Points, in no order, along strands that fork, close into loops and pass close to each other.
In the rows, zero is written as 128.
Points whose rows are less than 114 apart are linked; no others are.
J_453: [164 152 136 129 138 102 128 178 157 141 163 155  76 102 129 110 128 149
 168 134 145 132 119]
J_9: [121 187 144  96 124 125 115 129 141 145 130 152  85 103 128 164  98 163
 113 144 153 165 143]
J_696: [155  92 138 150 173 140 130 101 144 138 133 112 119 145 140  95 154 127
 152 106 126 103 116]
J_834: [115 133 130  91 110 166 106 200 111 102  95 138 103  47 141 107 148 180
 139  95 132 122  94]
J_10: [105 122 191 107 116 102  95 179 129 178 131  67 138 100 133 148 130 164
 147 119 112 152 126]
J_3: [126 123 117 144  89 121 126 168 168 111 140 156 126 134  92  98 100  87
 143 114 165 150 101]
J_519: [131 152 117 163 168 174 123  87 135 108 152 192  79 143 123 107 130 109
  91 110 150  95 104]
J_48: [122 184  81 113 114  68 111 108  97  92 115 159  65 105 159 122 162 148
 100 150  77 140 139]
J_671: [175 114  90 119 170 185 121 100 165 128 132 133  77  99 132 125 145 202
 161 111 132 133 108]
J_459: [110 153  85 134 183 107 126  81 168 123 141 143 124 164 166 138 117  95
 135 145 111 163 121]
J_723: [127 103 189 159  56 107 103 165 107 137 132 118  86 124  84 106 114 144
 111  89 132 103 131]
J_471: [215 117 124 143 201 109 133  69 136 105 186 153  85 138 143 103 171 126
 152 138 121 108 109]
J_654: [104 138 186  78  92 101 117 190 122 118 140 107 177 104 127 151 106  90
 115 136 145 161 110]
J_918: [113 116 142 176 115 121 146 100 174 150 154 145 114 180  91 158  64 127
 140 142 138 153 169]
J_953: [154  64 170 134 126 133 138 171  78 148 153 100 207 129 104 126 137 108
 137 140 137 101 131]
J_518: [151 170  96 160 100 117 133 159 151 176 121 121 126 133 139 153  90 190
 173 160 117 158 146]
J_871: [108 122 185 163  94 185 100 147  82 121 114 118 159 123 140 132  81 114
  66  87 166 129 104]
J_520: [ 85  77 159  90 111 107 127 120 159 122 151 108 135 152  68 122 136  81
  97  99 127 116 116]
J_699: [118 105 185 135  81 135 107 119 112 136 132 133  93 126  53 131 118 143
  77 108 158 106 155]
J_171: [ 99  79 106 119  81 172 103 138 104 119  77  99 183  75  90 133 141 112
 108 104 149 149  98]
J_193: [104 159  56 128 158 143 116  73 140 115  96 137 117 128 157 136 137 121
 112 133 112 159 121]
J_70: [134 105 109 128 106 157 137 130 120 130 108 144 182 125  93 133 125  96
 113 149 175 146 142]
J_570: [144 134 127 173 102 170 122 179  96 123 107 118 120 111 161  94 122 174
 146  95 130 100 115]
J_406: [112 156 134 161  95 176 116 167  86 116 101 134 142 118 164 104  99 126
 100 100 152 117 110]
J_581: [ 89 146 148 118  89  66 118 149 156 137 120 101 122 140 137 129 113 112
 138 122 105 149 138]
J_820: [ 94 171 138 107  99 136 117 142 178 141 116 134 117 127 128 157  68 144
 118 123 163 194 135]
J_71: [100 120 143 146 141 128 119 125 139 123 123 131 125 157 144  92 138  88
 118 105 134 119 113]
J_952: [104 112 177 133  93  76 126 179 101 149 145  61 177 158 148 121 128  93
 135 119  87 115 113]
J_525: [179 126 151 123 153  79 156 161 102 147 159 129 165 143 131 118 155 113
 165 178 111  92 148]
J_470: [128 104 118  71 149  86 137 140 138 135 135 118 151 115 106 114 176  96
 155 145 117 132 128]
J_758: [130  54 131 110 185 136 149 124 123 140 138  65 197 144 140  98 180  78
 148 107 113  84  98]
J_698: [ 69 106 184 102 175 128 130  75 153 135 168 106 124 186 125 135 117  76
  84 100 102  97 136]
J_599: [174 169 139 125 138 124 130 194 105 114 127 161 115  82 170 121 134 155
 163 148 135 114 130]
J_666: [146  99 173  97 143  69 149 154  92 161 140  82 173 129 127 137 178 134
 151 159  81  93 152]
J_385: [175 116 158 162 154 168 120 156 103 153 117  93 155 112 174 115 134 167
 157 121 143 114 120]
J_345: [150 143 106 150  59 108 139 138 131 102 126 176 107 138  74 119 106 110
 120 137 164 124 144]
J_516: [134 156 157 109  43  86 131 190 121 110 116 128 191 123 107 157  97  93
 136 166 144 163 122]
J_105: [190 115 127 113 199  72 148  88 116 136 191 148 106 144 120 133 170 126
 135 174 113 116 143]
J_238: [ 92 137 189 132  82  59 109 172 134 177 132  58 143 147 140 147 109 139
 147 126  88 145 126]
J_269: [138  96 171 136 116 122 141 136  69 169 130  79 205 159 121 158 125 114
 112 158 124 110 165]
J_544: [ 78 114 132 123 186 103 142  75 174 119 167 127 128 193 141 129 121  59
 121 120  94 128 125]
J_413: [154  74 151  92 205 152 135  99 106 125 111  74 172 100 156 108 205 101
 147 120 115  75 110]
J_332: [ 81 149 186 130 166 132 109  71 143 130 155 150  76 167 130 138 107  97
  72 113 127 117 140]
J_506: [201 174  72 148 159 104 131 114 113 108 150 144  85 126 185 120 145 181
 158 152  95 131 116]
J_148: [ 85 111 118 141 106  88 127  45 164 104 133 150  70 163  86 153 110 118
 103 131  76 150 165]
J_661: [134 107  92 145 140 166 131 100 110 165  73  88 173 112 135 152 140 164
 136 135 138 143 150]
J_582: [114 127 117 177 123 161 130 142 175 121 155 166  88 148 111 108  79 124
 139  97 164 137 110]
J_715: [ 97 176 115 129  64 155 122 146 139 114  90 123 148 122 140 150  67 129
 103 124 168 179 123]
J_184: [165 176  77 162 127  66 135 100 109 114 165 177  93 153 141 138 124 130
 120 178 114 146 147]
J_94: [119  97 129  84 182 159 141  92 141 133 142 151 172 138  86 136 156  70
  98 143 154 121 121]
J_864: [ 66 147 134 128  94 135 104  93 156  95 101 154  78 136 113 114 113 108
  80  89 127 127 126]
J_760: [172  77 159 174 145 110 138 120 115 154 135  78 135 164 140 102 160 151
 172 122 102  72 146]
J_438: [144 132  73 142 161 217 137 124 134 149  89 118 159 115 163 140 117 169
 152 129 163 149 118]
J_198: [192 183  84 163 112 145 151 168 121 154 125 143 112 124 165 134 113 214
 188 155 117 121 130]
J_707: [116  82  97 116 183 126 159  98 146 132 135  95 190 171 132 110 156  62
 147 134 121 110 109]
J_951: [ 92 121  90 190 122 179 141  87 184  91 143 192  68 159 107 129  63 137
 138 101 128 145 126]
J_593: [146  78 195 116 152 120 125 173  64 132 135  76 192 107 156 124 166 119
 146 126  97  82 123]
J_883: [ 88  76 143  59 135  76 146 131 143 132 153  80 148 144  94 115 169  82
 126 107  97 107 122]
J_61: [103 193  71 107 134 165 122 102 111  94  81 153  88 106 180 126 125 148
  88 126 120 133 118]
J_253: [ 87 135 108 135  93 121 115  50 153  75 121 181  56 143  78 133 114 121
  79 110 111 132 142]
J_173: [104 171 152 130 149 152 113  84 140 149 138 151  79 134 129 163  84 152
  79 134 156 143 154]
J_428: [139 101 148 166 108 138 132 105  95 141 116 135 129 149  91 118 135 129
 103 119 143  92 166]
J_867: [151 143 106 141 158 180 146 107 123 143 128 161 164 130 119 146 110 108
 115 164 185 152 137]
J_284: [130 178  98 130 109  53 126 111 122 122 120 143 100 138 139 137 139 132
 124 169  88 147 162]
J_705: [130 143  85  64 153 187 122 147 114  99  84 138 109  41 162 133 161 180
 142 118 121 129 104]
J_844: [ 92 186  80 135  29 140 133 134 136  89  67 136 112 139 138 133  84 148
 106 112 132 152 138]
J_468: [182 167  92 124 157 120 136 132  83 105 110 152 133  99 188 131 160 155
 152 169 109 126 145]
J_247: [ 89 142  97 126 144 181 120 101 188 145 124 144 120 131 123 160  77 153
 129 121 155 188 127]
J_147: [186 148 102 181 160 112 151 103 111 136 172 177 107 173 129 138 105 121
 131 168 156 118 149]
J_724: [100 178 138 122 143 129 111 122 124 111 115 151  81 125 168 108 127 117
  96 108 130 130 115]
J_170: [117 101 110 112  83 121 126 157 107 116  92 118 195 101 103 123 144  90
 129 138 138 141 121]
J_159: [102 140 162  75 164 119  99 158 146 157 108  83 119  71 164 138 149 155
 146 119 124 156 114]
J_874: [166 127 126 139 216 154 122  45 146 112 171 168  85 142 131 117 163 116
 111 118 124  94 106]
J_744: [152 168  89 145 147 183 144 142 130 133 123 155 129 119 159 138  85 161
 131 138 172 146 131]
J_748: [137  79 115 111 158 126 166 106 142 146 161 131 185 181  84 129 134  79
 132 153 148 123 141]
J_443: [114 116 168  62 116  86 157 180 118 112 173 118 194 141 108 129 127  57
 112 132 133 120 113]
J_297: [146 116 137 177 159 124 149  75 141 153 173 161 108 192 100 151  88 115
 122 151 145 122 164]
J_635: [ 84 118 108 138 132 126 125  82 187 130 131 148  87 141  99 161  90 151
 132 127 113 180 150]
J_14: [102 152 162 137  28 100 103 159 140 109 115 127  56 121  96 106 107 155
 109  86 127 125 133]
J_585: [165 125 102  94 155  56 150 131 114 121 153 142 138 133 123 116 178  91
 151 179  96 119 135]
J_416: [108 150 157  64 146 121 102 189 121 107 108 141 112  47 158 126 156 141
 135 126 128 141 112]
J_56: [ 92 165 121 121  13 143 116 161 105  90  72 119  90 108 121 123  98 168
  95  89 124 126 124]
J_770: [161 140  96  77 182 183 110  99 148 104 119 142  65  69 147 119 185 194
 130 109 120 123  90]
J_341: [136 112 132 119  72  67 139 123 128 112 132 152 106 146  60 110 145  97
 111 143 126 109 157]
J_512: [159  84 162 191 120 124 121 151 104 180 128  60 170 144 140 115 133 164
 174 122 108 103 125]
J_647: [ 83  94 156  66 126 153 120 122 141 122 145 119 185 126  80 132 134  57
  81 105 157 134  99]
J_2: [104 141  96 189 151 191 125  42 149 103 142 191  70 163 118 131 101 135
  83 101 123 113 132]
J_255: [185 143  65 140 126 175 144 133 130 125 118 134  90 112 141 120 126 219
 170 126 127 119 125]
J_564: [156 158 106 158 144 106 133 135 154 118 155 152  62 140 159 105 118 160
 168 123 119 132 120]
J_285: [133 149 142 147  89 106 128 163 108 153 112 119 143 127 132 143 114 143
 136 144 131 139 149]
J_624: [135  84 116 125 111 118 120 158  98 144  75  76 180  58 122 136 175 158
 171 133 103 117 130]
J_858: [111  93  79 146  92 190 120 131 105 144  60  82 195  86 120 143 124 146
 132 113 145 149 123]
J_894: [151  69 127 102 174 151 123 143 105 129  91  85 186  65 150 124 192 126
 170 130 123 102 117]
J_747: [116  98 150  91 106  75 156 191  84 118 155  88 223 137 141 123 153  64
 138 138  94 100 119]

A fork is a point with three links, a tip a point with one. Leave the first point through the second and follow the links. Name the first fork or tip that comes.
J_10, J_159: J_238
J_341, J_345: J_585
J_871, J_406: J_724
J_520, J_647: J_624
J_724, J_71: J_871

A tip is a point with one link. Name the tips that can be reached along the links from each point below, in the order of the rows.
J_332: J_48, J_871, J_428
J_94: J_269, J_341, J_624
J_255: J_516

How many points has the smallest loop of links through each point below? Write - if it is on no loop.
J_170: 8
J_148: 15
J_599: 5
J_671: 13
J_413: -
